Each row is a point on a tangle of strands that fork, close into loops and nearly touch. The rows are in no order.
Two points are linked if the straight distance between their rows is under 58.4. Some points are linked to none.
j81: [ -4  -3  15  17  52 -10   3   2 -15  -8  29  -1  22  13  13 -10 -17  -9
   9  22   0   9  -6  23   2   0]
j130: [-17  14  25 -12  43  10   6 -11  -2  -9  16  10  -6   9   6  -1  -2 -10
 -22  22  -5   3 -17  26  -5   9]
j14: [-11  31  -8   5  -8 -25  15  14  12  17  -2  16   4  10 -22   5   1 -13
   8 -17 -13  23  20  10  -6 -12]
j671: [ 22  -3   9  -2 -18   1  15   4  11  -2   9   3   5  14  12 -28 -34   3
  20   3  -7  -8  -1  23  10 -13]
j543: [ 16   9 -27   6  -1  -7 -10   2 -13  -3   0   0 -12  14  -5  15  21   3
 -41 -15   9  -5  17 -33 -12   8]
j450: [ -7 -15   3   2 -10  20 -27   4  -5  -8 -15   1   5  -2   8   1  13  -3
  11  20   0 -20 -20   8  22   3]
j221: [ -7  -3  15  15  29  -2   1 -32 -13  -5  -8 -26  15 -21   8  -5  -1   1
   0  25  22  10  10  -4 -21  10]
j691: [-25  -8  -1  -8  14  19 -16  -7 -27 -10   0   1  -5  10  -5  19  22  -6
 -14  20  -1   4 -25 -18   1  21]
j277: [  5  -5 -26  15 -36  20  -5  -4  26   5 -27   4  -1  -9   9  -7   4  16
  -7  -6  12  -6   6 -17   0  -4]
j886: [ 11  17  -1 -25  29 -12   5  -7  -1 -15  15 -20   8   2  19  -5  -5  -2
 -18  -8  -4 -28 -17  28  -4   2]
j855: [ -1   2  15 -24   4   5 -15 -25  17  -4 -26   0  -2  -4 -12  -7  -1  -6
  -6 -10  -3  -2   7  19 -12   6]
j834: [-15 -17 -23  11  -7  20  -8   3  13  18  11  -6  11 -27 -21   3  29   8
  -2  15 -10  16   6 -29   6   0]
j322: [ -8  11  20  -6  32  18 -21   6 -20 -10   4   5   6   5  28  12  -6 -26
  14   6  13   9 -12   9 -18  22]
j4: [-14   9  13  -3  41   4   5  -6 -12 -11  24 -12  -3 -17  23   8   2  -6
   7  14  -2 -12 -12 -16 -15   7]
j970: [ -3   8  17  14  32  -3  -6 -27   2  -4  -2  -4  26  -3  -9  -2  13   1
  -4   6  13  16  10   0 -30  16]
j35: [ -7  17  -3 -12 -18 -10  15  19   8  -8   9  -5  -7   3  29  -6  -2   7
  -1  -8  -4 -31 -18  19  23  -9]
j105: [-17 -27   4  -4  10  -5 -19 -22  -6  -8   0  -5   5 -17 -44   1   8  13
  21   4   3   4   1   3   0   3]
j603: [-13 -26 -10   8   2   6 -18  -7 -19   5   6 -24  23 -16 -14   9  12  -1
  14   4  -5  33   5 -28  -9  21]
j291: [ 19  -8 -15   9 -17  11   4 -10 -16  15   0 -27  17   2  10   0   8   2
  -4   4 -11  32  12 -25  -7  11]
j553: [-31  -5 -13 -13 -18  21 -19  10  -9  16 -20  -2  -3  20 -14  10  11 -33
  17  19   1  35  -4 -15  -1  14]
j477: [-11 -11 -13  19 -10   5 -12  17  -5  -7 -14  -2  12 -17  38   8   8   3
  -9  -6  15  -7 -17  -6   9  -1]
j902: [-18 -13 -12  -4 -24  -1   2   0  22  28 -17  23  -6   7 -47   2   7   1
   5   6 -11  14  14  -5  11 -14]
j559: [ -1 -28  -8   0 -41  -8   4  10 -14  -4 -12 -23  -7   2  16 -16 -23   5
   1 -41   3   7   7  -2   5   6]
j952: [  8 -14   7   3 -14  12 -26  -7 -12   2 -10 -18  33  -9   6  -6   6   4
  30   0   9   6 -10  13   1   8]
j72: [ -1 -15   3  -1  -5   5 -30 -10 -26   8   1 -25  33 -11   1  -5  13  -8
  31  -2   8  33   5  -3 -10  17]
j456: [-13 -13 -28 -10 -38   7   2  -1   6  27 -28  -6  -3  20  -3 -23   1   1
 -22   4  -1  20  10 -13  23   7]
j336: [ 13  16   7  -9  32  11   0  -4  23 -22  25  -4  11  -3  32 -16 -11   6
  -9   3  -5 -36 -15  19  -7  -4]
j204: [ 20   2 -15   8   1  11  -8 -18 -17 -21   3 -13   1   4   1  14  32   7
 -32 -21   6 -13   6 -27 -18  17]
j947: [ -9  -2  16 -19  10   2 -11  -8  -2 -19  11  12 -25   5 -24   8   1  -2
 -13  -8 -11 -42  -7   9   3  -6]
j284: [-15   2   4  -1  24 -22  10  25   2 -10 -21   8   7   5   7   8  -4  -1
 -15 -12  22 -32 -24  36  -4   3]
j164: [ -6 -12 -14   0 -33  31 -28   6   3  -1  -8   1  18  15   6  -7  23   1
   2  18  -5 -12 -17  -8  17  -2]
j390: [  5   0  20   7  12   0   5 -11   5  10  -3   7   6  -5 -23 -25  -8   1
  17  28  -4  17  16   4  -8  -2]
j885: [  1   1 -13 -19 -25   4 -10 -10   7   5 -28   9  -3  33 -25   2   5 -11
  -9 -17   9 -11  28 -19 -16   0]
j964: [  1  26 -18  -4 -15 -21  13  19  11  -8  27 -16 -11 -12   8  -4   9  14
 -10 -15 -12 -16 -10  10  22 -10]
j905: [ -5 -12 -18  -7 -30 -10  21  -4   8  23 -23   9  -3  13 -29  -9  -4   0
 -10  -5  -8  18  20 -13  18 -12]
j79: [ 26  18   1  -4 -12 -19   9  -4  11  12  16  13 -13  19 -32 -13  -6   0
  -9   3 -18  -5  22   8   3 -11]
j355: [  5 -28   6  14 -13  15 -16 -17  13   2 -29  -5  19 -24 -17  -9   6  15
   9  10  20 -17   6  -2   1   9]
j961: [ -2  17 -14  -8 -21   5  -9  13  19   0  22   1  -4 -11   4   3  16  14
   1 -14 -11 -14  -9   2   1 -11]
j32: [-17  -3 -13 -22  -7   2  -7 -11   7  18   5  -8  -6 -23 -13   0  16  -9
  24   4 -24  20   4  -8  11  -3]
j931: [  8  13 -21  -8 -23  19 -16  16  -7   0  12   9  -5  26   7  14  25  -2
   1  -6   1  -8  -1 -26  -3   6]
j346: [ 11   4  11  10   4   5  16 -11  12   2   8 -20   9 -32   9  -2   6  17
  17  10   1  12  14 -16  -5  -7]
j783: [ -4  39  -6  -8 -18 -22  21   2  24   1  19  10   2  -3  -1  -7  -1  -4
  -2 -31 -17  10  12  20  -1 -13]
j141: [  3 -36  -4  18  -9  33 -12 -23  -5 -14  12 -16  -1 -26  -1   2   5  17
  -2   4   3  -5  -2 -24  -8   0]
j73: [  7  -3  13   8   3   4  14 -13   7  17  -4  11  16  20 -31 -10   5   0
   3  28 -17  34   7  -4   1  -3]
j781: [-11  11  -2  -9  12  25  -4 -14  -6 -16  17   0 -27 -12  15  24   8  -5
 -20  -9   4 -23  -5 -23 -12   2]
j474: [-14   5  26  -2  22  21  10 -13 -19  -8  22  24 -13  21 -33  16  -6 -10
   3  23 -12  -6 -11   3  -7   9]
j562: [-19 -27  -6  -2   0 -15 -15  -3  -3   7 -14 -16  10 -13 -24   4 -12  -1
  24   5   7  21  -1   3  16   9]
j117: [-23   3   9  20   8 -12  19  21   1   9 -14  20   4 -18  12  10 -22 -16
  19   9  25   1 -16   2  18  -4]
j9: [ 12  11  -6   1  -9 -28  36  15 -15  11  24  -1 -17  25   3 -14  -9   1
 -16  -3 -12   4  -1  -1  26  -5]
j508: [-33   0 -17  -5  -7   4  -1  17   6  20 -26  12   4  21 -16  13  23  -9
   1  10   8  19   0 -18  -3   3]
j176: [  8 -20   5   6  13   7   2 -12 -20   8   3 -16   2  -3  -8   7   6  -4
  -3   8  -2  38  13 -29 -16  10]
j959: [-16 -19   8   1  22 -11  -6 -22  -7 -22  -7 -13  -2 -28 -41  14  -6   3
   0  -2   8   7   4  10 -15  16]
j601: [ 23   5   4  22   8 -11  17 -26  11  -7   1 -18  15 -20  -6  -7   7  22
 -16   6   0  -3  20 -12  -8  -6]
j891: [ 20  10   5  16  -1  -2   8   4  -1  18  -9  13  17  29 -12   4  11  -2
 -22  -6   8   4  10 -15 -23   0]
j521: [ 16  -2   8  -2  -4  18   7  -3 -13   8   1   4 -26  25  -5   0 -17 -14
 -15  39 -16  10   0  -9  21  -5]
j957: [ 15  13   3  12 -11   6  10   2  10  20  -6   8  24   9 -13  -3  17   9
   2  14 -15  15   5   0  11  -7]
j774: [ -1  -3   2 -18   1  -5  16   2  -6   4  -5  13 -33  30 -16   1  -9   0
 -24  28 -14  -2  -4   9  21  -7]
j759: [ 21   2  14  19  12  -9   6 -18  11  -2 -15  -3  33 -16   4 -13   4  12
 -17  -8  12   9  14   7 -23   4]
j54: [  8  20  -7  18   5 -20   7   6  20  -7   8 -12  14 -34   2  11   6   3
  -2 -27   1 -12  12  -2 -21 -14]
j657: [ 14  -5  29   0  21   9   9   4 -11   0  20  23 -18  24 -15   3 -13  -9
  -3  17 -11  -6  -9  -1  -7  -1]
j581: [ -5 -33  -3  21  -9  28 -20 -20  -4  -7 -19   0  10 -14  -2   0   6  20
  -2   4  24 -17   6 -26   2  12]
j845: [-19  -1  -7  -5   3  26 -12   2  12 -15  -7   4 -18 -24  24  24   5  -4
  -9   6   9 -24 -11 -19  -5   5]
j165: [ 16 -11   1  11  -4  11   7   3   5  -8  38   3 -16   8  -5   2  -6   5
  13  25 -15  -4 -11  -8  22 -12]
j963: [ 25 -10   9   6  -9  -6   3   2   6   3   9   4  -7  10 -25  -3  -2   7
   1  -1  -8  -2  13  -5  -6 -15]
j404: [ -1  17  -9 -25  -8   3   6   5  16   4   1   9 -23  -1   2   9  17   0
   3   5  -7 -11  -6   3   4  -7]
j876: [ 23   6  14  -2  19   4   3  -7  -9  -4   8  -9   3  13  19 -13 -15   4
 -10   8   0   3  -2   8  -5  10]
j259: [ -5  -4  -5   3 -39   2   1  23  10  12  -8  16   4  11  -9 -18  -4  11
  15   4  -5 -17  -9  12  33 -27]
j842: [ -6 -16  18  14   7  10 -21  -8 -10  -1   8   3  22   2 -22  -7   2  -1
  27  36  -8   4 -17  15  16  11]
j738: [  7  -9   2 -12  -5  -8   2  -7  23  -3  -7   3 -20 -13 -30  -2   0   9
  -9   4 -19 -18  -2  10  22  -8]
j514: [ 21  12  -1  -2 -33  16  -6  -5  13   1  -7   8   0  -3   7  -7  -6   2
  29 -30   5   9  15  -1 -15  -5]
j490: [ -1  -5  18  13  33 -13 -26 -12  13 -14   0   3  35 -18   0 -16   0  21
  14 -18  25 -14  16  26  -7   5]
j267: [ -1  -6  15   9  -1  27  -1 -27 -15  -8   2   4  11  10 -18   0   8  11
 -18  -2   2 -10   3 -16  -9   4]
j257: [-21   6 -17 -23  -9 -26  10   5 -11   0 -25  -2  -3  24 -33   0  16  -1
 -16 -12   1  19   1  12  -8   5]
j659: [ 24  18   0   5 -17  -2   6  -2   6  -1   3 -12  12   1  20 -26   7  17
   4 -10   1  10  -4  10   4  -7]
j941: [ -7  17   5   8   7  15   2  19  10  14  -5  40  -9  -7   1  21   5 -13
  14  20   4  -6   3 -16  -8   3]
j308: [-11 -32   3   2   2   2 -10  -5 -15  11 -14   4  -8  -8 -12  10 -20 -15
  33   9  15  25   5 -13   0   8]
j955: [ 21   1 -10   0  -6  20 -14 -10 -11  -9  -2 -15  -5   8  29   1  16  16
 -23  -2   8  -3   1 -21   0  10]
j752: [  3 -14   1  13  -2 -15  12  16 -16   2 -29   9   0   9  13  -6 -18   6
 -17   2  18  -8 -13   9  14   5]
j962: [-13   9 -22 -16  -9   6 -18  20 -23  -2 -15   3   0  14  13  10  30   4
 -25 -13  16 -21  -3  -1  -4   8]
j340: [ -3  -8   7  13  29  -6  -4 -12 -16  -2   1 -34  26 -30  19   0  13  11
  -4   8   7  -5 -11  -8  -8  14]
j489: [ 22  13 -20  -1 -22   0   4  -7   1   5 -10  -7 -16   9  22   7   7   5
 -12 -14   4   9   3 -15   1   6]
j506: [-11  31   7  -8 -16  11  11   5  13  30 -24  22   3  10  16  -3  -1 -29
   9  17  -5  21  -7   4   6  -3]
j584: [  9 -13  12 -10  -4   9  -7  -5   9  -1   0   7 -18 -12   2  -7 -38 -12
  32 -16  13  -6  10   8 -20  -5]
j616: [ 12  15   6 -30   1 -10 -10 -15   9   4  12  22 -19  20 -26 -11  -9  -7
  -1  -4 -23   9  12  24  -3 -13]
j900: [ 18  32  -2  15  -5 -26  12  24  19  -1  29  12  10   8   0  -9   4  11
 -10 -23 -19   2   9  16   3 -26]
j478: [  3   5   7   3  11  -3 -20   6  -4   0 -24  13  26  20  12 -14 -11   2
   2 -12  11  -2   5  27 -18  12]
j696: [ 21 -20  17   2  18   0 -26  -4  -9  -7  15  -2  27  19  -7 -19  -8  11
  25   0   1  -3   2  24  -5   6]
j612: [  7  -4  10  12  23 -17   1  14  -1 -11 -22   5  11  -5  13   7   7  17
 -27  -9  24 -38 -13  12  -6  -4]
j112: [-13 -13 -10  -5 -21  -2  13   4  -6  -1 -16  -3 -15 -25  10  -6 -16 -11
  10 -38  -1  11   5  -1   1   8]
j790: [ 16  -2  -1  33  12  -1  20  13  10  -7  -4   6   2  -6   0  16   0   4
 -11  -2  17  -7   9 -15 -10  -3]
j479: [-24  29  -4 -35 -17  -6   4  13   0  13  -9  11  -7   6   4   0  17 -10
   1   1  -9   6 -14  13   9   1]
j160: [ -3  14   7  -6 -19  17  -4  -4  20  12 -27   6  12  -6  21   4  -4 -15
  23   7   6  17   0 -10   3   7]
j828: [-20  -6  -6   6   3   7   6  23   7   7  -5  10 -14 -13  18  13 -10 -15
  27  19   0  -7 -13   2  26 -11]
j147: [ 25 -20   8  28   1   7   6  -3  -3   0  37  -9   4  -7  -3   4   1  22
   7  22  -3 -10   1 -11   7  -9]
j520: [  0  30 -14 -34  -5   7 -22   4  -9 -19  -3  11  -6  17   8  12  24  -2
 -21 -14   9 -34   2  -8 -14   4]
j589: [  8 -17  -5  -7 -32 -23  24   4 -20  -1  -2 -10  -5  24   8 -21 -12   5
  -8 -29  -6  17   3   3  11   1]
j647: [ 24  22  -8  10 -25 -16  20  -6  -7   2  14 -20   3  11  14 -24  10  10
 -12 -39  -8  20   7  -4  -2  -1]
j129: [  9  11  -4 -18  17 -22  -3   2  -2 -15  27 -22 -10   1 -10   1   6  12
 -32  -2 -10 -32 -13  15   8   0]
j197: [ -3 -12 -12  17  -1   6  12  18   7   0  18  -6  -1 -18  24   8  15  15
 -21  17  -7 -10 -23 -10  29  -8]
j416: [ 12   6   3  15   4  -4  21  18  -4   8 -17  15  -4  14   0  15  12   3
 -22   9   4   1  -3 -12  -8  -5]
j211: [  4   0 -13  12 -42   8   2   2  18   8 -19  -6   0 -13  10  -2  -2   7
  13 -32  10  18  17 -17  -7  -7]
j31: [-12 -16  -1 -27  -6   2   1  -7 -21   1  -4 -28   2  -6  18 -16 -16 -21
  24   3  -9  23  -9  11  10   4]
j685: [ 11  -1 -31  16  -5 -18   7   3   2   0  12  -9 -19 -11   2  12   7  14
 -36 -21   0  -4  11 -28   0  -7]
j858: [  1  -3   6  -5   7 -10 -23  -9   2  -8   5 -20  38 -19   1 -20   2  12
  25 -20   7   1   2  21  -1   8]
j378: [ -3  10  20 -17  14  20 -25   2 -21  -8  -5   7   6  25   9   0  10 -15
   4  14   6  -6 -25  17  -4  13]
j817: [ 14  -1  11  17  26  -2 -22  16 -12  -8  22   4  21  18   1   1  -7   2
   8 -16  19 -11  -5  14 -17   5]
j55: [  9  -3  -8   0 -21 -11  21  10  -6  19  19  11 -28  17  -1   9  -3   8
  -3  10 -14  18   6 -15  21  -6]
j551: [ -6 -14   8  -8  25  -8  -4 -18 -20 -26  21 -19 -26  -1 -22  15  -3   0
 -20 -11 -12 -11   3  -3 -11   8]
j526: [ 12  18   6  30   2 -20 -10   6  15   1  10  -2  38 -11   3  -5   4   4
  10 -31   2   0  17  13 -23  -3]
j203: [  4 -20   4 -18   3 -17  12 -17   8  -2 -27   0  -9  -4 -23 -10  -9  14
 -22   8 -12  -1   4  20  12  -8]
j188: [-22 -10 -17  -6  -4   8 -12  29   7  -5  -5   6 -10 -18  28  15   2  -1
 -14   1  12 -26 -17  -3  12  -5]
j206: [  1 -15   1   3  10 -10  10 -14  -9 -15 -24  -5  -5   9 -34   3   9   5
 -38   9  -6  -7  -3   1  11  -2]
j524: [  0   0   2  15  16  -3   6  12 -13  -2  15   7   1  -5  33   2 -30 -15
  28  -7  16  -1  -2   0 -10   1]
j306: [-15  -8   1   3   3 -32  -3   2  16  -2 -27  -1   3 -30 -17  17 -11  -8
 -16 -23   1 -16  18   1  -7  -5]
j369: [ 12 -11 -26  35  -4  14   0  18  -3  -5   5 -12   5 -14  44  12   8  19
 -16  12   6  -4 -15 -16  15   5]
j375: [ -5   1  -4  -7  -5 -18  28  24 -25  -1   1   8 -21  33   7   1  -8  -7
 -22  20  -7   4 -22   5  27  -7]
j652: [ -9  -9   2   1 -20 -11  -2   9  20  10  -2   7  15 -14 -18  -8  -2   8
  27   3  -6  -4  -8  17  17 -11]
j926: [ -7  -6  -3 -13 -16   0 -29  -2 -24   2 -11 -12  31  20   0  -7  20  -9
  17  -4   0   9 -21  23  12  17]
j803: [ 20  16  10  10  10   7  18 -16   2   8  35  -6 -23  -2   5  -2   2   7
 -11  21  -9  -2   8 -21   3  12]
j892: [ 11  50   0 -18  -6  -7   3 -11  22  11   9  10  -8  -4  16  -9  -8 -10
  -3 -17 -13  21  23   9  -7   5]
j7: [ 11 -23 -12  13 -20   3  24  15 -17 -12  16  -6  -4  13  25 -11 -38   2
  24  -1   7 -14 -18   0  15  -8]
j646: [  1  -3  -4  -9  23   2  -2  -6 -18 -13  25 -12 -18 -19   6  13   4   2
 -11  -9  -3  -5  -5 -16  -8   8]
j995: [ 31   6  16 -10  28  -4   5  -3 -14  -4  36   7 -18  41  -7  -7  -8   6
 -19  13 -17 -22 -11   5   3   1]
j678: [  7  20   5  24   3  -1  -6  12  23   8   0  13  33 -14   9  -5   8  11
  22 -16  10 -11  -3  20   0  -4]
j658: [-14 -23   1   4  -2  20 -16 -11 -15  -1 -13   1  13   6 -20   5  10   1
   4  25  -3   8 -22  -5  13  12]
j492: [-24 -10 -28  -9 -17  16   1  18  -6  19  -6  29 -14  21 -13   8  12  -7
  -4   9  -1  18  10 -21   2  -7]
j512: [-15  -6 -10  12  -4  20   1  20   9  13   7  21 -16 -11   8  19  14 -11
   2  22  -3   6 -10 -20  11  -5]
j21: [  6   2 -17   2   3 -21  34   1   4 -12  13 -19 -24 -12  37  -1 -24   3
 -14 -17  -2 -17 -11  -6  -3  -4]
j126: [  4   7  -4  -9   9   0   4  -5  14  12  21 -14   6 -30   2  -4   4  -5
  34  11  -5  13   7   0   1 -11]
j552: [ 10 -16  -1   9  22 -23  20   2  -6  -8  -1 -10 -23   8 -22   2  -9   7
 -37   5 -10 -15   9  -4   8  -8]
j238: [  6  29   4  -3 -16  13  -8   4  28   6 -10  17  16   4  16 -16  12   8
  16  -2   2 -16   3  22  -3 -17]
j274: [ -6   5   3   9  26  12  -6   9 -22  -5  19  -5   7  -4  37  23   0 -18
   8  21  11   5 -20 -13  -5   9]
j426: [ 12  18  -8 -10 -17  -4   3  10 -14  -2  -4  -1 -18  12  15   3  -4   1
   5 -28   6 -10  -3   2 -14  -4]
j78: [ -6  -6  13   9  13  11  14  -9  -3  -1 -23  15 -12   6 -24   9  -9  -6
 -16  10   8  18  13 -18 -20  12]
j16: [ -3   6  13 -10   6   0 -11 -25 -11 -29  15  -9 -20   1 -40   7 -11   1
 -37  -4 -19 -26   9   8  -4   3]
j904: [ 18  25   0   6   0 -11   0  23  16 -19  33   4  16   4 -14   1   9  11
  -2 -22  -7 -30 -10  22  -1 -21]
j90: [ -1  -2 -19  -9 -37  22 -11 -12  20  -2 -13   4  -8  17  -2   1  19   9
  -8 -19  12 -13  19 -18  -5  -5]
j751: [ 16 -15   7  33  15  -4  10  12   9  -5  14  -1  -5 -20   6   4 -15  11
  10  13  14 -16   0 -11  -3 -13]
j86: [-15 -16   1  12  -2 -21  -8  -6  10  18  -6   5  19 -29 -19  -2  -7   9
  48   5   7  15   1   5  13  -3]
j499: [ -9   3   7  -7  28 -11  -7  10   4 -13  -7  10  -2 -10   0   5 -14 -15
  -5 -18  13 -24  -2  19 -16   2]
j113: [-17  13  28  -1  38  14  20 -17 -18 -14   7  12 -10  18 -14  13  -2  -8
 -17  27  -8  19 -14  10 -25  16]
j911: [  2  -1   0  14   4  -1  14   4  23  -1   3  -8   8 -31   3   2   9  18
  -8  23  -9 -17 -10   3  19 -19]
j969: [  3 -15   8  27  33 -15  -8   2  -9 -11  -5 -17  18 -18   5   7  -1  12
 -13  -2  27 -17  -6   9 -10   3]
j208: [  3  19 -15   3 -17 -22   4  -2  27  -6   6  -2 -13 -27  -6  18   0   0
  -9 -27 -13  -7  22  -6  -6  -8]
j420: [-13  10  21   1  26   4   3  15   9   8   0  26   5   3   4  11   6  -7
  12  15   8  -8 -12  10  -8  -2]
j178: [ 24  -8  15   0 -15  22 -10 -10  -4   3  19  -5 -15  19   1  -5  -9   1
  14  30  -8   5  -6 -17  15  -6]
j100: [-18 -10 -14 -23  -8  -2  14   8   0   8  -1   3 -32 -16   5   4 -13 -19
  11 -16 -12  18   1 -12  -1  -4]
j218: [ 14  14   1  28  -8   2   8   1  20   9   8   9  17  -3  -6   1  30  17
 -19  21  -9  -8  -5  -3  14 -15]
j758: [-11   9  14   0  51  -1   3  -6   1 -18  22  -3  24   3  14  -6   7  -7
  -1  36  -9  10 -15  32   8   1]
j537: [-15   2  -7  -2 -13 -13  12  17   9  20   0  21  -4   9 -40  14  10 -14
  23  -1 -16  24   4  -3   8 -11]
j447: [-10  16  12   0  -6  12 -12   0  19  18 -19  20  30   0   0  -8  12 -11
  25  -3  15   9   8   1 -18   7]
j835: [ 11 -10 -15  -9  24 -24  21  -7  -6 -16   9 -32 -18  -9  -4   4  -8  10
 -34  -4  -2 -15  -7   5   5   0]
j396: [ -3  -9  14   7  14  -8   8 -16  -1   5 -12  -2   8 -13   8 -16 -34  -2
  17   9   7  21  16  14  -1  -5]
j862: [ 10 -18 -16   6 -39  26 -21   1 -12   8 -20 -16  23  30  13 -12  18 -12
  -9   7   2   6 -10  -7  11   7]
j245: [-18 -11   0   7  25 -33   6  -4   2  -9 -20  -5  -7 -29 -23  19  -2  -6
  -1  -7   8  10   6   1 -13   5]
j13: [ 12 -25  -1  -6 -11   9   0   6  -8   1   2  -7 -21   0  18  -3 -35  -9
  27  -5   4  -4  -1  -2   8  -8]
j343: [ 14   2   9 -12  12   5  -2  -3 -15 -13  21   2 -24  27   9   9  -1   8
 -27  13   3 -38 -20  -8   3   1]
j525: [-20 -18  -4 -16  -4  19 -13 -19   6   3 -20   4 -25 -14 -22   1   7  -8
  15  -4  -2   6   9 -11 -10  13]
j680: [-15   5 -31   4  -8  -6   8  22 -16   6 -21   6  11   8  15  11  19   1
 -29 -22  17  -3  -3 -18   0  -1]
j635: [-32 -21 -17  -9  -6   5   1  -5  12  18  -7  -7  -8 -24 -27  -1  17   0
  -9  12 -22  28  -3 -11  19  -1]
j622: [ 10 -12  -3 -30  -8   3 -12  -6 -15  -3   7 -32  -6   8  10 -15  -1  -5
   4   3 -17   2 -16   8  17   5]
j311: [ 16   2  -8   7 -11   2  -3   0  -7  10 -21  15  -4  26  -6   3  -3  -3
  -5 -20  11   5  24 -20 -26  -2]
j602: [  8 -17  15  22  24 -21  -5   3   4  -7  -2   4  26  -7   2  -8 -29  12
  16 -23  28 -11  14  22  -8  -4]
j453: [ -8   9  16  10  40  -9  16  11 -13  -6  11   3  16  17  33 -12 -31 -26
  12   5  -5  25   2  19   2   8]
j728: [ 24  -5   3  -3 -11  10 -12 -16  11   2   0   1  -1  -8   5 -22 -17   3
  43 -12   1   5  24  11 -13  -8]
j411: [ 23  22   9   4 -20   3   6   8  22   1   4  17   7  15  23 -23 -13  11
   8 -11   3  -4   2  20   5 -14]
j84: [  2   0  18   9  22  -1   9  17 -11   8   0   2  -2   8  24   8 -28 -21
   9  10   3  25  -2  -6 -11   2]
j215: [  7  -1   4  -6   5   4  -9  -4   6  -5 -14  -2   0 -15   5   9   1   9
  -1 -12   3 -25   7   8  -8   3]
j239: [ 13  27  10 -14   6   3  15 -20  30   8   7  -6  -6 -19  13 -24  -8   4
   8   5 -13  17  20  14  -1  -3]
j732: [-16   6   4 -13  -4 -14  27 -10 -11  -5  14 -26   0 -17  26 -20 -25 -14
  27  -1 -18  24  -7   9   9  -4]
j348: [ 14  -3  -1   1 -16   4 -14 -19  14 -11   6   2 -13   4 -27  -2   6  14
 -15  -9 -14 -23  19   3   1  -8]
j88: [  6   0   7 -34  -2  -3 -13 -18  10  -2 -22   5 -11  24 -35 -14  -3 -10
   1  -3  -6  11   4  19  -7   1]
j846: [  5 -14   0  10  24 -16  19   4  -9  -2  15 -16  10  13  -6   0  -9  15
 -10  26 -15  -5 -26  10  14  -6]
j181: [ -7   3 -14   1   5 -29  -6   9   8 -20  26  -9 -21 -29 -10  30  -5  -3
 -13 -24 -17 -16  14   1 -10  -7]
j249: [-28  16   5 -16 -35  -3  12  17  12   3  -6   7   0  -3  24 -11  12  -8
   0  -6  -6 -12 -25  17  25 -13]
j577: [-26  34   4 -32  -4  -1   7   5   5  15 -37  15  -4   7  -3  -8   8 -21
   9   7  -3  10   4  12  -6  -2]
j365: [ -1   5   8  -2  13 -10  27 -13   3   2  16 -10   6 -10  24 -26 -29   1
  15   5  -8  15  17  13   1  -6]
j101: [-10  -5   8  13   9 -19   0  14  -7   5  12   5  11 -10   2  -1 -20  -3
  27 -21  18   6   5  10  -9   6]
j619: [ -8  -1   2 -19   1   0 -18   7 -26  -8  -6 -19   0  26  13   2  -2 -17
   3   7   0   7 -29  16  13  14]
j776: [  4   7  -3  -2  -1   7   5   2   6   1  36  -3 -42   5  -8  14   5  12
  -6   9 -15   3   2 -17  12  -1]
j6: [ 21  -8  -8   0 -26  22 -30  -3 -15  -7 -16 -11  14  15  27  -5  12   5
 -15  -5  16 -10 -11  -6  -5  12]
j755: [-13  15 -17   8  -2 -25  24  28 -22   1  -9   5  -4  10  17  13   2  -8
 -29 -38   8  14  -4 -13 -14   1]
j896: [ -7  15 -14 -15 -13  -1   9  12 -14  21   3  19 -28  21 -10  11   1 -10
  -8   7  -4  17  12 -27  -3  -1]
j993: [ 17  13  -6  -9 -28 -23  18   4 -11  11   5  -9   4  30 -14 -20   3   9
  -9 -25 -13  21  19   7   6  -5]
j927: [-15 -25   2  14   2   1  -9  -6  -1   9  -7  -3   0 -30   2  13  -5  -7
  35   3  16   9  14 -32  -6   7]
j639: [-27  12   9  -2  21  -3   8  16   5   6 -23  20   2  -2  14   9 -12 -17
  12  27  15  13 -19  20   2   2]
j965: [-19   8  25  -2  19  14 -16 -24  13  12 -22  20  25 -17   7  -4   1 -13
  33  12  15  13   7  -2 -15   9]
j198: [-20 -20   1 -12   2  17  -2  -6  13   1  -8  -6 -23 -39   1  10  -4 -13
  29   4   1   3  11 -18  -2  12]
j278: [ -5 -11  22   0  19   2 -31   0  -6  -7  22   7  28   1 -30 -15   2   3
  31   9  -5  -5  -5  26   5   2]
j400: [ -9  25  -1 -27   1   5 -21   1  -6 -18  10   4 -27   6  -8  10  15 -11
 -19 -12   5 -31  -9  12  -5   3]
j158: [ 12   5  -6 -10 -23   0  -5   9 -10   2 -23  17 -10  37   8   2 -11  -3
  10 -41  19   1  19   2 -27   2]
j2: [ -5 -10   9 -16  10  20  -4  -1 -17 -19   4   1 -23  11  11  14  -1  -6
 -28  25  -2 -29 -33   2  18   4]
j847: [  2  11   2  -6  -9 -19   0  -4  25  -1 -15  -2  -2 -13 -25  14 -14  -7
  -9 -13 -20  -2  40   1 -14 -11]
j624: [  1 -19 -18  14 -12  24 -14 -11  13   2  10  -1   5 -29   3   7  14  13
   0   0   8  17  10 -33  -4   4]

How many points has the smallest loop of links through each point below? Write 0 if it is on no loop.
j55 -> 8
j90 -> 0
j619 -> 22
j639 -> 6
j964 -> 6
j995 -> 0

A piece is all that can be reached along the links. How many separate loops has the piece of each point below (a circle has one, a figure eight two, a Y none), and how many tips (points with one link)?
j659 -> loops 0, tips 5
j113 -> loops 1, tips 5
j521 -> loops 1, tips 6
j612 -> loops 0, tips 2
j420 -> loops 1, tips 0
j965 -> loops 1, tips 1

A fork is a point with three links, a tip a point with one. Leave the first point through the second and follow the links. Name the first fork or tip that comes.
j126; j346 -> j336
j616; j88 -> j355
j343; j995 -> j952
j73; j957 -> j646
j84; j453 -> j2
j477; j369 -> j365
j7; j13 -> j311
j311; j885 -> j7
